A landscape with many peaks, sampled at points; each row gives a point and its height.
A climber steps from a point to whichever of its 2 nearest points has the largest rise for the distance, and stops where none of them is higher. Distance is the straight distance between rows; heights are no part of it.
fupuv: [-26   3 -22  58 -20 -65 -28   2  10 -25  11  28   2 -35 -20  37 -16  -5
 -17  23 -24 -37  -6  -7 -19 -32  29  22 -40   7 -11   2   6  34  31 -22
  41 -10  41  28 -17   7  -5  -1 -28   7 -15 -18 -19  -3  -6  20  14  -1
  35]  height 560
mivo: [-11   9  -6 -52  46  55  18 -19  -1  21 -24 -26 -10  17  33 -48   6  31
  29 -19  22  20   3   7  23  -6  27  32  23 -23   8  -5  -6 -33 -29  -2
 -32  19 -27 -16  17  17  37  11  -7 -11  -1  24  36   3  33  -5 -10  13
 -32]  height 327
pak: [  9 -43  17 -48 -10  11   2  -2  12  33 -15   5   0  25 -13   5  18   9
 -17 -29   5  50   8  -5  16  22 -57 -30  27  13  14  26  16   7  -7 -15
 -26  15 -18   5   1  16 -11   1 -13  -2  14   5  12  -4 -11  -2  22  14
   1]  height 427
Vuve: [ 20  51 -26  15  -3  11 -15 -13  14 -19   3  -7  -3  -5  18   3 -16  -9
  32 -28   8 -31   7  -7  -5  20  24  22 -18  -7  -3 -17 -13 -16  12  22
  39  -2  -5  -7 -12 -19   1   0  22   8 -17   2  -4  14  32  18  -1 -31
  24]  height 285
sut: [-26 -25 -13 -25  23  32  15 -39   3 -11 -16 -32 -11   9  43 -65 -31  15
  13  29  57  -6   6   8  -1   0  38  19 -20 -37  21   4  -9 -43   3 -27
 -28 -21 -13 -33   2  58  10 -28   1 -18 -18 -29  25  21  -8  38  29  39
 -17]  height 593
vebip: [ 41  30   6  -1 -21  25  -8  18  17 -24  -7  -1  -1  -3  17  18  -8 -40
   6 -69   1   2  40 -17   4  64 -30 -14   0   7  -5   6   0  -6  26  30
  26  -1 -16 -24 -14  -8 -19 -19  25  18   4  -5 -17  27  13  33  -9 -38
  34]  height 179
nibof: [ 28 -11 -44  25  19   6 -15  17  -4 -14 -11  42 -12  36 -74  16  -9 -15
  -2 -39   3 -17 -37   3  11  10 -28  -9  -8  18  10 -13  -8  20  -6   5
  34 -10  29   4  12 -31 -23 -14   8  -2 -13   6   6 -16  -4  13  24  -4
  15]  height 108
Pelod: [-35  -8  24  22 -12 -29  -8  11 -13  -9   3  -1  22 -52  27   0 -22 -21
 -27  29 -16 -18  18  23 -12 -30  43  23 -41  -7 -14  19  25  11  13 -23
  -5   1  26  -4  -9  30   0 -16 -37  -2  17 -22 -11  12 -17   2 -28  30
   0]  height 25
labiv: [ 15  -2   7 -14  36  38  23   8 -28  28  11  -7 -11  25  -6 -33 -12  -8
  18  20   8  -1 -19  33   0 -22  20  -4   6 -22   0 -29  -2 -12 -45  23
 -26   1  -4 -16  23 -16  12 -10  10 -13 -13  28  20 -27  -1 -42  -4  16
 -42]  height 426
sep: [ -9 -16   3   1 -47 -37 -26  -6  41  -1   1  20  19 -19 -17  48  25  31
 -26 -13 -29  41  31 -31  10   6 -53 -26  20  45   0  50  -3  31  41 -29
  11   8  -9  46 -12   3 -19  32 -21  23  27   5 -24   5  -8   8   8 -13
  27]  height 79
Kuf: [  2 -41  -4 -15 -30 -17  -6 -22  33  16   1   1  -9  33 -25   9  25  30
  -8  26   7  30   3 -23  -4   3 -61 -41  21  20  13  17 -16   3 -10 -31
  -5 -19 -21  37   2   1 -21   3  12  -7  -7 -22  -6 -10 -11   5  41  -9
  19]  height 117
kila: [  4 -27  23   8  -3   9  17  30   1 -32 -21 -36  30   0  64 -26 -14 -68
  -3 -33  35 -37  19  12 -19  81  26   0 -50 -55  15  15 -17 -48  34  45
 -18 -10  13 -53 -12  15 -25 -61  14  -8   4 -61 -28  55 -27  47 -21  12
   1]  height 196
mapek: [-16  40   8  42  -3 -35   2   3 -29  -5  25 -15  11 -34  39 -11 -12 -11
  14  54 -11 -54  -2  29 -20 -46  80  49 -33 -20 -12 -26  -4  -2  -5  23
  16  -3  19  -3 -12 -10  22   7  -1   2  -1   5  -8  -2  12 -14 -32   8
  -7]  height 333
vap: [ -6  40 -10  -5 -34 -15 -28 -28  43  -4  -3  -8   9 -25  21  25  21  32
  19  -9   5   6  28 -36   8  12   3  20   9  23  -1  17 -12   1  34 -22
  32  14 -12  33 -10  -1   6  52  13  21   4   3 -17  18  39  18 -10 -34
  30]  height 313
mafon: [-10  35  29  -2  -9  19  11  21  -9 -13  20 -30  17 -28  48  -9  -8 -33
   1   3  -9 -26  22  20  -9   9  38  12 -12 -15  -5   3  -8 -15   9  24
  -4   4 -11 -26 -11   1  -1 -17  13   0  15 -11 -17  20  12  -6 -46  -1
  -7]  height 363
doli: [ -4  23  60  15 -54 -21   4  33  -9 -17  20 -10  14 -54  33  34   1 -52
 -38 -13 -37   0  54  -6 -16  17  -8 -21 -23   1 -14  21  13  10  33  11
  -4  10   5 -21 -33  20 -26 -16  -2  10  39 -18 -40  29 -15   6 -38 -14
  11]  height 492
Labaz: [-13 -28  26   4  -5   3   7  29  -3 -30 -25 -16  29 -15  50 -12 -22 -67
 -15 -37  28 -20  24  15 -19  52  21   5 -57 -38  19  24   7 -24  39  16
  -8   3  16 -47 -23  36 -17 -52  -6  -5  15 -46 -25  47 -32  51 -13  17
   7]  height 154
rogof: [  2   0  15 -42  43  69  40   4 -16  19  -2 -33  -9  25  30 -49 -10  -3
  23   5  12  10  -8  25   8 -10  26   7  18 -26   5 -17 -13 -34 -37  15
 -42  19 -27 -34  19   9  29 -18   9 -18   1  19  27  -6   5 -28 -15  16
 -53]  height 372
pirog: [ -7  22  43  19 -28 -25   3  42 -23  -1  33  17  15 -57  -4  46   3 -23
 -41 -18 -62  20  22   7   2 -13 -15 -12  -1  22 -24  37  30  55  12   6
  -7  19  13  12 -23   1   1   5 -24  22  40  13 -26  -2 -15 -21 -42   3
  -1]  height 651
gib: [-21 -69 -42  -3 -10 -19  -6 -25  21 -15 -28  13 -21  57 -65  -5   4  38
   3  40  19   9 -42  -6 -10  -4 -43 -28  -7   1  22  -3  -6   2 -18 -46
   6 -26   7  27  27  18 -10  -9  11 -37 -28 -28   3 -18 -24  30  60   7
  19]  height 245
fid: [ 22 -24 -34   2   3  21  -3   9  10 -18 -29  18 -15  42 -36 -18 -21 -19
  -2 -25  20  -1 -22  -3   4  40 -35 -34  -7  -7  19  -8  -9 -10 -14   0
  14 -23   3 -24   8   1 -34 -46  10 -10 -21 -30   9 -10 -19  23  27  -1
  14]  height 28
tenir: [-12 -44  -8   4 -20 -18   2 -13  12   8  -3   5 -13  14 -20  -3   2  10
 -21  38   3   8  -4  -2 -26  -7 -33 -34  -3   5   5   0   3   3 -10 -27
 -11 -24  -4  15   1  21 -13 -10  -6 -14 -10 -34   0  -9 -25  -1  36  18
   5]  height 367
nem: [  7 -32  51 -32  19  17  31  34 -38  31  22  -4  -1   6  -8  -4  -6 -31
 -29  12 -19  31 -10  40  -4 -17 -20 -27  14   2 -12   4  25  26 -36  14
 -49  16  -4 -17  14  -2  10 -29 -12  -7  30  18   5 -32 -26 -64 -28  27
 -47]  height 528
ziler: [-38  -2  52 -22  13   3  24  27 -33  16  10 -20  17 -55  45  12  10 -16
 -24  14 -39  23  24  22   3 -30  29  27   5   2  -7  12  24  13  -2  -7
 -45  27  -9  -4 -12  22  33   3 -34  -4  39  15  -7  -3 -10 -36 -64  13
 -38]  height 610
biz: [  1 -46 -18 -17 -14 -16 -21 -29  47  17 -16  14   6  40 -43  19  33  58
  10  15   7  42 -16 -18  10  -5 -42 -17  30  30   7  16 -10   8   4 -42
  10   1  -1  43  32  -9 -10  33  -3   0   2   3   7 -13  -6   3  42 -11
  11]  height 156
Zuda: [ 29  46 -29 -23  21  53  10 -20   4  22  -9 -14 -16  33  -2 -33   7  34
  45 -28  21  -4 -10 -10  28   8  18  18  37  -4  -3 -36 -28 -27 -28  25
   2   9 -26 -10  23 -44  16  30  37   2 -18  35  24  -2  48 -16 -11 -29
 -11]  height 460
naf: [ -1 -62  14 -44   8   0  -8   5  21  37  -9  32   3  31 -53  20  21  24
 -24 -16  -4  58 -15   8   8 -15 -55 -21  30  15   6  27  33  32 -24 -22
 -27  17   3  28  23  -6  -3   2 -24   1  14  28  15 -19 -20 -18  18  19
 -21]  height 495
mibi: [-49  10  25 -25 -22 -14  -3 -27  16   7 -10 -32  21 -48  64  -7  14  20
  -8  31  -1  14  45 -17  -1 -15  26  28   0  -7  -2  18   9  -4  22 -40
 -23  14 -20   4 -23  44  18  28 -22   1  16 -17  -3  21  18  13 -14  -1
   9]  height 407
sude: [ 12 -45  -1 -46  11  25   3   0  23  15 -49  14   0  36 -24  -3  -4   5
  -4 -64  27  43   1  -5  18  53 -65 -27  29   5  21  19  14  -8   7 -14
 -18   8  -1 -19   2  21 -17 -13  -8  -2   7   0  28  10 -14  33  29  13
   4]  height 373
remo: [-10 -37  -2  -4 -35 -32 -17 -27  37   0 -12  10   3   0 -11  33  17  32
 -19   9  -2  23  23 -25   1  14 -53 -30  14  31   7  34  -6   1  28 -45
   2  -9 -14  41  -7  18 -28  21 -13   0  -2 -22 -12   1  -6  11  28  -4
  33]  height 80
Vati: [-45  -5  16 -24   3  -2  -8 -21   2  -6 -16 -22  19 -45  45 -15 -10   2
  -1   4  13   6  25  13   8 -19  46  43 -17 -16   6  13  21 -15  28 -30
 -13   8   9  -8 -16  60  33   8 -34  -8  17   4   2  24  14  38 -18  24
   1]  height 462
seret: [-37 -26  54 -26  28   4  31  21 -37  34   8  -8  14 -35  18 -12   0  -9
 -28  28 -35  30   9  37   2 -45  20  13   2  -9 -18  16  32  24 -18 -11
 -49  25   4  -2   3  26  33 -11 -43 -11  32  21   5 -26 -17 -52 -40  34
 -56]  height 690
Todo: [  3  28  59  15 -47 -35   5  35 -15 -13  25   4  16 -57  14  52   6 -31
 -50 -25 -52  16  48 -13  -8   9 -39 -35   0  21 -17  37  15  40  26   7
 -10  14  -3  -8 -47  11 -22  -4 -11  21  50  -4 -32  22 -22  -1 -40 -10
  14]  height 562
Tis: [ -9  20  18  18  10   3  16   1 -32  12  31  -7   5 -23  27  -7 -11 -16
   4  34 -10 -28  -5  26  -4 -31  44  18 -19  -7 -13 -16   0  -2 -16  13
 -11  -3  10 -10   3  -9  17  -2  -3  -7   0   8   1 -18 -10 -44 -27  11
 -32]  height 392
rila: [ 11  21  29  -9  16  19  27  26 -30  19  23  -4   4 -16  14  -4  -4 -23
 -12   5 -27   0   3  26  -2 -13   5 -17   5   1 -10  -6  14   7 -21  20
 -22  10  -1 -19   7 -10   5 -16  -5   4  17   7  -5 -20  -9 -56 -33   8
 -38]  height 453
Duf: [-14 -11  20  25 -20 -18 -20  18   1 -43  -4 -12  16 -37  42   8 -30 -57
 -15 -11   7 -30  26  21 -31  22  37  16 -64 -24   6  17  17  -7  43   2
  23   3  23 -23 -22  36 -10 -41  -7   2   6 -40 -36  41 -25  46  -8   8
  30]  height 107
molor: [-10 -15 -37  12 -15  -8 -16 -29  24 -23 -18  -4 -21  15  -8  -6  -1  23
   4  17  27 -14  -7 -27  -8  23 -30 -11 -11   7  17  -4 -19 -17  19 -26
  22 -28 -11  23   1  16 -17  -6  20  -5 -33 -35  -4  -2  -5  38  41 -12
  35]  height 461
Lem: [ 30   1   5  27  -3 -19  12  21 -27  19  41  21 -13  29 -52  11  15  -6
  -7  42 -18 -10 -44   9 -13 -36 -17 -35   5   4 -27 -33   4  23 -43  25
  -5 -17  15  10  13 -49  -5  -9  12  -3  -8  13   2 -34 -22 -50   9  -4
 -24]  height 576
Zomo: [ 16  16  20   0   4  31  18  36  -2 -26  -7 -38  19   2  65 -28 -14 -55
  16 -39  24 -28  20  16  -4  70  24   8 -23 -40   4   1 -18 -46  19  54
 -10   4  -6 -55 -14  10 -15 -38  30   7   8 -35 -12  46  -3  35 -34  -9
   1]  height 246
vuto: [  8  27  -1 -23 -19  15 -17 -24  39   1 -19 -12   7  -8  15  21  13  16
   9 -45   8  23  30 -28  19  48 -25   2  27  26   1  14  -6  -4  32  -9
  17  11 -23   9 -11  -5  -5  26  13  15  10  13 -11  20  31  26   2 -36
  27]  height 267
kato: [ -2   9   9  50 -48 -50  -2  -4  -4 -15  31 -10 -20 -34  15  15  -2  -1
 -22  70 -23 -26  24 -31 -33 -14 -19 -43 -15   6 -14   0 -16   7   7   0
  12 -33 -16  23 -30  -5 -29  -4  15  11  -9 -42 -30  -8 -27 -18   4 -24
  25]  height 355
pagu: [ 28 -10 -45  26  20  11 -13  29  -4 -23 -21  33 -11  42 -48  -3 -29 -32
  -4 -40   9 -26 -31   4   0  38 -21 -20 -26   1  15  -9  -8   2   2  12
  39 -16  24 -27   5 -18 -35 -41  12  -5 -18 -15  -1 -10  -9  24  16  -1
  20]  height 66
Noba: [ 16  -5 -48  40  22 -19  -5  -7 -25  -9   3  31 -22  38 -47  -8  -1   4
  22  31   8 -41 -56   0 -11 -23  13   3  -7  -5  -1 -40  -3   8 -28   9
  28 -22  24   6   6 -37 -14   6  14 -11 -36  -4   9 -24   1  -5  41   4
   6]  height 203
tureg: [ -4 -12 -66  38  -3 -30 -28 -38  11 -36 -23   9 -28  29 -33   6  14  40
  25  43  21 -38 -42 -36 -10  -7   3  13  -6   8  14 -29 -21  -3   8 -25
  50 -24   7  43   6 -16   3  28  23 -12 -44 -20   2  -7   6  26  49 -15
  36]  height 325
kozu: [ 13  11 -34 -12  34  29   0 -28  -8  24  -9  -3 -21  40 -16 -38   8  36
  41   6  32   3 -32  -1   8 -26  26  24  24 -14   0 -31  -9 -14 -36  11
 -11   8 -10   0  31 -22  21  29  17  -5 -19  35  33 -11  36 -19  19   0
 -26]  height 524
Natu: [ 22  36  -4  -8 -40  -1  -2 -18  15  13  19 -20  -2  -2  10  16  30  21
   0  10  -8  11  24 -36   7  14 -34 -22  35  29 -11   1 -23  -3  -5  10
   3  -8 -32  22 -10 -31  -9  26  27  19   6  -3 -18   2  23 -18   1 -47
  16]  height 194
dodi: [  6  20  32 -26  17  48  33  35  -5 -10  -3 -42  16  -8  60 -27  -1 -43
   6 -45   2  -9  31  10  12  53  13   5   6 -29   5  -1 -14 -44   9  45
 -27  13 -17 -56 -13   5   1 -25  16  -7  16 -12   5  31   2   5 -50  -3
 -20]  height 295
Mev: [-25 -80 -16  -8 -17 -25   7 -22  12  -8  -3  -2 -19  39 -30 -20  -3  17
 -14  69  19   8 -26   5 -34 -17 -46 -35  -8  -9  21 -10   1  -3 -24 -36
 -20 -30 -11  15  15  28 -13 -28   5 -35 -31 -44   2 -13 -39  19  63  13
  17]  height 305
Sikog: [ 14   7  -3   1  28   4  21   2 -36  26  22   9 -11  24 -26 -16   7   3
  22  41  -7 -17 -44  18  -5 -42  27   5   6 -14 -10 -38   0  13 -49  20
 -20   2   9  -3  26 -25  25   6  16  -7 -12  30  15 -33   7 -59  -1  14
 -42]  height 480
veko: [-31   9  29  19 -36 -30 -27  12   6 -27   1 -11  20 -57  31  20 -23 -35
 -21   8 -18 -18  41   3 -18  -6  25  14 -42  -9  -6  19  21  13  41 -12
  15  -1  20  -2 -31  44  -6  -8 -24   6  19 -23 -25  38  -3  29 -22   2
  29]  height 63
Vali: [ 21  10  -2  -3 -51 -18 -16 -16  22  12  15   6 -10  13 -19  35  44  32
 -12 -12 -19  32  25 -43  14  16 -69 -51  32  50 -13  21 -24  15   6  -8
  12  -6 -34  36 -11 -31 -30  22  22  24  19  -7 -16  -6   2 -11  12 -42
  34]  height 150
telo: [ 12  16 -33 -13  16 -11 -41  -6  33   3 -12  34  20   2 -42  55  12  27
  11 -70  -5  24 -12 -13  37  11  11  34  23  36  -4  22  -1  23  35 -13
  44  29  22  34  21 -31  12  51 -14  23   8  48  -4   0  46  19   4 -17
  24]  height 428
bupig: [ 16   0  20  -7 -46 -33 -11   1  20  14  18  16   3  -5 -19  50  38  19
 -32 -25 -39  47  27 -31  20  11 -70 -48  36  52  -8  42  -8  26   5 -10
  -4   6 -22  37 -12 -23 -27  27  -8  21  33   8 -24   3 -10 -18   4 -25
  17]  height 115
duvi: [-38 -24   9 -21  10  14   4 -32   6 -17 -21 -31   0 -30  61 -40 -30   6
   0  19  44   3  22  15   1  -1  41  33 -22 -30  20  13   7 -37  26 -41
 -18  -5  -1 -22  -9  69  16 -10 -25 -13   3 -23  15  28  -6  44  11  34
  -4]  height 523
limop: [-19  54  15  19 -15 -13  -3   3  -4 -14  24 -24  14 -43  50   0  -5 -19
  14  41 -19 -39  19   3 -13 -26  64  37 -29 -14 -10 -21  -8 -13   5  10
  14  -1  -5  -8 -20   3  19   5  11   0   3  -1 -23  11  12  -7 -42 -10
   6]  height 304
Bagu: [ 30  -5 -33  28  39  -1 -10  12 -31  -2   1  43 -16  46 -75  -1 -13 -13
  10 -12   0 -16 -63  22   8 -19  -5  -5  -6   0  12 -32   3  12 -28  12
  22 -14  38  -6  24 -38 -11  -6  13  -4 -22  20  15 -36   1 -12  25  11
  -5]  height 153
tasa: [ -2 -33 -14 -15  45  43  13   0  -5 -20 -19 -23  -6  46  24 -69 -46   1
  15  -6  56 -12 -15  21  -4  17  29  14 -26 -46  19  -2  -7 -56  -8   0
 -27 -12  -1 -58  20  37  -3 -44  -3  -9 -15 -22  38  16 -12  31  23  37
 -30]  height 510
niraz: [-26  38   4  -6 -27 -13 -10 -22  21  -9   3 -18  14 -38  42  12   7  12
   7   3  -9   4  45 -22  -1  -4  15  23   6   4  -4  13  -1  -4  24 -20
   3   5 -19   8 -17  18  14  30  -2  12   6  -4 -14  25  22  12 -21 -19
  25]  height 359
Bos: [-22 -22 -39  35  -1 -25 -12 -17   2 -38 -15   9 -22   8 -16 -11 -14   0
  -6  51  14 -37 -25 -12 -30  -4  -5 -10 -39  -4  14 -12 -11  -9   4 -21
  27 -39   7   9   3  16 -14 -20   2 -16 -38 -46  -9  -4 -25  26  40  -3
  35]  height 565
dini: [ -1   2 -33  -6  17  19   7 -39  -2   8  -4 -18 -23  29   2 -46  -2  36
  45  48  40 -19 -18  -8  -4 -21  31  21  -2 -24  17 -36 -17 -32 -26   0
  -5 -11 -10  -3  18  -4  15  21  25 -13 -32   6  25  -7  16  -1  37   2
 -13]  height 592
fano: [  8 -19   2 -18  51  50  24  18 -24  -1 -22 -14   7  24  19 -56 -34 -24
  14 -39  42 -15 -17  39  12  22  36  20 -13 -45  15  -5  -6 -45  -5  19
 -24   8   4 -61  20  20   0 -38  -3  -8   2  -5  30  19  -6  17 -16  39
 -43]  height 444
zuk: [  0 -64 -38 -21   0  -4 -21 -25  40   6 -35  22  -8  57 -67   6  22  49
   9  16  23  34 -39  -9  10   0 -44 -24  23  18  25   1  -8   2 -13 -38
   3 -12   7  30  30   0 -10  14   7 -17 -18  -1  15 -14  -9  24  53   4
   4]  height 195
Fupe: [ 22  26  -4  12  10 -16  -8  19 -15  19  29  41   6   2 -56  46  22  18
  -8 -33 -34  14 -26  -4  27 -25 -12  -1  24  34 -19   9  17  53 -11  22
  24  12  24  31  14 -51  12  27 -12  22   1  44   2 -34  10 -42  -4 -10
  -6]  height 575
Ful: [ 21  20 -28   4  29  -7 -26  -3   9  18   2  52  12   9 -63  40  28  20
   8 -61 -14  19 -34  -2  38  -8  -2  21  39  36  -9   7   6  40  -1   6
  39  30  19  36  22 -50  16  49 -16  23   1  55   6 -24  27 -11   0  -9
   8]  height 496
lov: [ 15  -7 -46  56  -7 -38 -15 -19 -13 -12  -2  17 -23  20 -37   7  26  27
  30  59   2 -43 -44 -28 -16 -20  10   2   9   3  -5 -46  -7  15  -9   3
  37 -27  19  40  -3 -34  -3  25  11 -11 -46 -10  -3 -12  -4  -3  39 -10
  14]  height 258
Tamut: [ 18  32 -31  -5  22  42  -8  -5  15 -26 -11 -16  -1  11  23 -29 -29 -13
  39 -51  37 -20  -1   1   8  29  32  31  -5 -21  13 -23 -17 -35  14  16
  21   5 -10 -30   5   1   7  -5  19   4 -15   8  14  24  36  44  -2 -17
  17]  height 339
Vasu: [ -9 -31   0  17  25 -39 -11  17  -8  26  16  57  14 -11 -71  29   2   1
 -28  -4 -39  29 -27  23  11 -47  -9   8   2  20 -18  27  37  62  -8 -14
  -4  19  43  42  17   1  16   2 -53  13   8  36  13 -31 -18 -37  -3  30
 -15]  height 649
roden: [ 42  63 -20  22  11   5  -1  -2 -15   4  16   7  -4   5  -8   7  10   8
  31 -17 -10 -30 -26   0   5 -11  18  15  19   8 -16 -42 -11   3 -15  46
  26  -5   5   0   4 -58   3  27  29   8 -14  31   5 -19  31 -21  -9 -24
  -9]  height 358
pir: [  6  11 -11  -6  39  49  11   6  -5 -14 -15 -16  13  11  32 -41 -36 -25
  27 -49  33 -21  -5  32   7  25  54  30 -14 -41  16  -7 -11 -41   8  28
   2  10   1 -46   8   8   7 -27   6   0  -2   1  20  17  14  34 -15  13
 -17]  height 393
rete: [-12  12  31 -47  12  59  35  10  -5   4 -27 -54  13 -16  75 -33   8 -23
  10 -39  15  15  42 -11  10  32  15  14  21 -22   8  -1 -13 -48  11  15
 -41  24 -40 -56 -18  24  21  -6   8 -11  15   2  16  36  13   9 -43  -1
 -21]  height 253
mokad: [ -1 -46   7 -14  16 -18 -11   8  17  32   6  44   6  12 -60  26  25  24
 -29   2 -25  57 -27   9   9 -42 -33 -10  21  26  -9  31  32  50 -23 -14
 -19  19  19  44  26  -6   8  16 -41   4  18  35  12 -37 -19 -36  12  26
 -23]  height 561
lizu: [ -5   5  19  16  -6 -37  -6  21  -9  20  25  37  12 -31 -35  37   3   5
 -41  -9 -48  22  -5   5  11 -23 -16   0  -2  27 -21  31  27  52   0  -9
   3   2  27  29  -1  -6   1   8 -33  15  22  26  -9 -17 -15 -31 -15   7
   0]  height 765
Kebes: [-25  -5 -22   2  17  11  -3 -38   3  -9  -2 -17 -15  12  32 -52 -25  28
  28  52  45 -12  -9   6 -10 -19  40  24 -20 -34  12 -14 -10 -38  -8 -18
  -4 -25  -5 -14   4  30  14  -2   6 -15 -27 -14  23   9   7  19  33  21
  -6]  height 676
Sozal: [ 29  63 -34   2  21  29  -6 -21   0  -1   1  -5 -12  16  -5  -7   6  20
  47 -31  10 -25 -15 -14  15   6  27  30  24   4   0 -43 -15 -17 -12  31
  32  12 -15   2  14 -52  15  37  34   7 -23  38  13   0  52   3  -3 -32
   6]  height 410
vasom: [ 30  18   0   9  -4 -15   5  12 -18  31  33  21 -11  10 -48  22  20  16
  -3  11 -23   4 -23  -8   4 -25 -18 -21  27  25 -21 -21   4  33 -36  28
   5  -5   7  28  10 -47   6  21  13   7  -6  34   0 -29   7 -57  -1  -8
 -17]  height 668
deme: [-23  12  10 -59  44  67  36 -10  -2   7 -30 -50  -1  -9  69 -40  -5  16
  25 -36  28  26  29  -2  21  15  34  31  24 -24  17   2 -11 -54   2  -1
 -43  32 -35 -41  -8  39  38  11 -11  -7  13  20  31  29  18  16 -16   8
 -24]  height 284
Nalob: [  5 -59 -31 -32  31  24  -4   0  25  -4 -65  25  -9  44 -50 -15 -19   4
  -5 -71  32  29 -17   3  23  58 -52 -11   6  -4  32  14  11  -1  13 -37
  -2   1  13 -20  13  42 -18 -27 -22 -16  -7  -3  29   9 -20  57  41  32
  11]  height 321
Novo: [ -2   8 -52  23   1 -12 -28 -39  16 -15 -21   7 -14  13 -21   4   0  32
  22   9  33 -23 -17 -26   0   3  10  20  -9  12  12 -15 -14  -3  18 -24
  46 -17   8  19   7  -5   0  21  10  -1 -32  -6   1   2  17  40  35  -9
  27]  height 386
kufat: [-17 -41  49 -29  19   0  21  25 -21  37   7  14   6 -17 -12   5   5 -14
 -37   0 -23  45  -1  30  -3 -27 -13 -11   7   0  -6  25  46  39 -17  -3
 -43  24   8   6   2  19  20 -12 -43  -4  23  30   2 -29 -18 -46 -27  31
 -42]  height 607
lare: [-22  16  56   5  -9 -12  16  39 -37   1  26  -6  18 -64  30  26   4 -29
 -34  13 -53  15  26  20  -1 -21  10   8  -2   6 -23  20  25  26   7   4
 -20  19   9  -5 -18  14  21  -6 -24   3  37  16 -17  -8 -13 -42 -61   9
 -23]  height 559
nif: [-15 -10 -22  51  -7 -44 -21 -14   5 -18   3  18 -10 -14  -6   4  -8   4
 -10  58  -2 -40 -10  -7 -20 -28  19  -2 -31  -4  -3 -16  -4  10  13 -16
  23 -28  18  25  -2   2  -4  -2 -13  -5 -29 -27  -9  -9 -17  10  24   2
  25]  height 679
Luso: [ -7 -13  15  33 -44 -45   7  -5  -7  12  36   0 -15 -13  -6  14  13  11
 -28  76 -24 -11  14 -16 -27 -42 -20 -39  -1  11 -17  -2  -8   9 -15 -13
 -14 -21  -6  28 -14  -4 -19  -1  -2  -4  -5 -34 -13 -20 -26 -28  10  -9
   9]  height 422
Ler: [ 19  63   1   7 -26  14   5  -7  13  -7  10 -13 -11  -8  25   8   1  -6
   8 -11  -4 -12  29 -22   6  17 -13  -5  16   9 -11 -16 -22 -16   4  27
  19  -4 -29  -4 -15 -27 -10  10  32  15   2   8 -12   5  28   1 -12 -37
  18]  height 235
gupur: [  5  -3  17  26 -23 -33  13   6 -17  16  40   4 -21   4 -15   9   6   2
  -6  80 -24 -10 -18   0 -34 -39 -12 -31  -1   3 -22 -21  -6  19 -36  16
 -13 -20  -2  14  -1 -29  -4   0  10  -4 -10  -8  -1 -22 -22 -51  12  -1
 -15]  height 494
kuve: [  1  22  51   4 -23   2  22  34 -21 -10  13 -19  16 -30  44   8  -9 -44
 -19  -8 -20  -9  32  11 -16  19  -6 -19 -16  -6 -10  13   1  -4  10  21
 -17  -1   0 -32 -23   4 -13 -19   6   1  21 -22 -20   7 -15 -11 -42   7
 -10]  height 421
kivip: [ 21  49  -6  24  39   0   8   8 -52  18  26  20  -3   8 -19  -5   4   1
  24  14 -16 -35 -40  20   2 -38  31  23  14   4 -15 -46   5  13 -26  44
  13  11  13   7  14 -54  20  20  17   8 -14  48   8 -35  23 -51 -20  -4
 -30]  height 417
Pelu: [ 31  52  11 -24 -25  29  -6  10  23 -10  -2 -15   6 -10  19  29   9 -10
  13 -78 -12  19  44 -30  14  59 -28  -5  31  26  -7   8  -1   0  17  28
  22  18 -25  -4 -18 -18  -7  14  26  21  28  19 -16  29  37  26 -22 -55
  31]  height 223

Where does a climber stop that starts at each point below?
vebip | Kebes
fid | nif
pagu | nif

Call two points neighbours if one is among the 2 nearest of the other. Go from one point of each pair to the other, from neighbour to neighbour, staying as high as possible. Name the lowest point that can't be avoided.
Sikog and Kebes | roden
lizu and nif | fid
dodi and tenir | sep
vasom and nif | kato
Sikog and dodi | rete
seret and pirog | lare
